Points, in no order, along strands that fork and pass close to each other.
Two points are linked if the straight distance between their rows is under 57.5. Some points are linked to none.
Supi: [-10   3  28   3 -25 -70  36   6 -42]
rabe: [-37 -21 -73 -40  52  20 -29  22  16]
mis: [-47   7 -71 -45  37  20 -30  18  32]
Fug: [  9 -51 -39 -36  -5  37 -36  55  -8]
zut: [ 14 -36  67  51  20 -58  32  -6 -37]
Fak: [-34 -27  25  33  86 -67  12   7 -31]
didut: [ 59  12  48  80 -37  43 -23 -59  14]
gud: [-62  54 -47 -66  43 -39  -4   6  -2]
dibis: [ 60 -74  16  -8 -57  30 -26  73  -8]
mapok: [ 24 -54 -29 -31 -19  34 -36  77 -13]
lag: [-10  68  -3  58 -57  37  34 -84  24]
dedi: [-36  33 -50  62  61  18 -67 -72  39]
vites: [-11 -53  36  11  47 -67  30  27 -29]
dodi: [-37  78 -36 -60   0  -2   3  -4   8]
bafi: [  2  42  16 -66 -94  12  71  24  -3]
vumek: [-59  -7  -3 -16  78 -75  31 -15 -27]
Rif: [ -14  -45   33   -9   22 -100   33   32  -40]
rara: [ 41 -41  76  72  10 -35  13  -6 -28]
Vebat: [-12 -46  39  63  78 -58  -6  24 -33]
Bunon: [ 19 -46  60   6 -22 -90  39  23 -53]
Bup: [ 54 -47  76  90   2 -24  -8   4 -17]
Zigu: [ 14   4  41 -56 -25 -22  34  57 -19]
bod: [-31 103 -32 -46 -23   8  33  -5   3]
fulu: [-61  15 -26 -40  66 -73  22  -7 -12]
Gav: [-45  41 -67 -23  56  44 -31 -52  56]
zova: [ 80 -46  29  -1 -90  47 -27  44  22]
Bisin: [-32  12 -60  31  70  56 -58 -14  25]
furu: [ 26  14  40 -53 -60  -4  48  39 -22]
zeser: [-32  37 -33  75  59 -12 -45 -89  24]
vapok: [ 42 -61   7 -27 -43  30 -22  90 -12]
duf: [ 30 -57  64  31 -14 -62  34   6 -34]
rosos: [ -1  -5  22 -50   0 -37  11  64 -19]
pafu: [ 62 -69  80 100  -7 -10 -22  15 -11]
Ridus: [   6   73  -17   37  -41   73   -6 -100   43]
Pido: [  7 -65 -54 -38  21  51 -46  38 -14]
Fipud: [-42  49 -56   2  68  52 -45 -50  46]
sigo: [ 75 -33  50  57 -55  62 -17 -29  34]
Ferat: [ 10  41   9 -63 -29   9  23  26  -2]
Zir: [-19 -64  -5  -8  50 -29  11  47 -19]
zare: [  7 -42  55  59  51 -54   5  12 -31]
rigi: [-25  21  -4 -47  21 -67  21  41 -32]
timef: [-20 -74 -28 -19  61  -5  -6  54 -37]
Dipos: [ 62 -57  36  11 -63  20 -13  25  17]
Tesiz: [-15 -68 -36 -15  61  21 -18  40 -25]
keges: [ 55 -16  -1   7 -59  70 -24 -24  58]
Sir: [-58  31 -41 -45  47 -59  10  -9  -7]
lolas: [-36  92 -22 -65 -35  22  51  -5  -1]
rerom: [-22  16  14 -63  19 -50  25  63 -25]
Ves: [-20 -37 -76 -48  35  43 -43  35   1]
vata: [ 56 -96  27  12 -47  16 -12  61 -12]
repa: [-41 -11  17   2  83 -82  34  -4 -32]
pebin: [ 11 -43  54  -5  -8 -99  32  43 -51]
vuv: [-17 -41 -39  11  73  35 -41  23 -21]
Tusir: [-34  22   7  -5  -2 -85  44  12 -53]
pitu: [-28  78 -10 -68 -56  14  68   7   7]
bimib: [-19  51 -17  69  41  -1 -32 -80   8]
paz: [-12  81 -27  45 -53  64  25 -99  41]
fabo: [-35  36 -65 -40  23  35 -27 -37  53]
Lovar: [-25  72   1  69 -18  20  37 -86  20]
tol: [-37  26 -66 -45  18  17 -34  -3  44]
lesi: [ 22  26  29 -72 -87   3  67  27 -15]
dun: [ 62 -27  -5  -1 -79  73 -45   0  53]
Sodip: [-34  35 -57  43  64  43 -68 -48  40]
mik: [ 69 -50  41  35 -57  40  -9  -6  27]
gunaf: [-21  61  -3  59  26   6  -4 -77  -3]
Gimib: [ 64 -14  55  69 -36  45 -21 -36  25]
vop: [-13  56  -8 -81 -69  13  67  14  -1]
rifat: [-34  24   0 -33  19 -83  31  19 -38]
tegi: [ 49   5   3  14 -58  70 -26 -49  51]
leluz: [  6   7  40   5 -46 -65  37  17 -44]
Rap: [ 68 -43   4   3 -88  66 -41  27  42]
Ses: [ 27  44   7  38 -37  69 -15 -86  37]
Meri: [ 37  27   7  19 -50  65 -14 -74  40]
pupot: [ 54  13  20 -14 -75  31 -18  13  25]
pulo: [-19 -59  16   7  58 -50  23  34 -16]
sifa: [-43  62 -40 -66  20 -14   1   6   0]
bikuz: [-19  61   5  57   5  16  16 -84   1]
fika: [-24  -9 -47  19  74  45 -51   4  -1]

A fork is a point with three links, a tip a point with one. Leave the first point through the second and follow the links. Name the first fork or tip that comes.
rifat; Tusir: leluz
lag; Lovar: Sodip
Ves; Pido: vata
pebin; Bunon: zut
zut; rara: pafu
Dipos; mik: didut

Name the points in between on the shortest way along the links from the first point to the second, in order.
Ridus; Lovar: paz lag
rosos; pitu: Zigu furu lesi bafi vop
Lovar; bimib: bikuz gunaf
mik; didut: sigo Gimib
rifat; leluz: Tusir Supi
bafi; dodi: vop pitu lolas bod
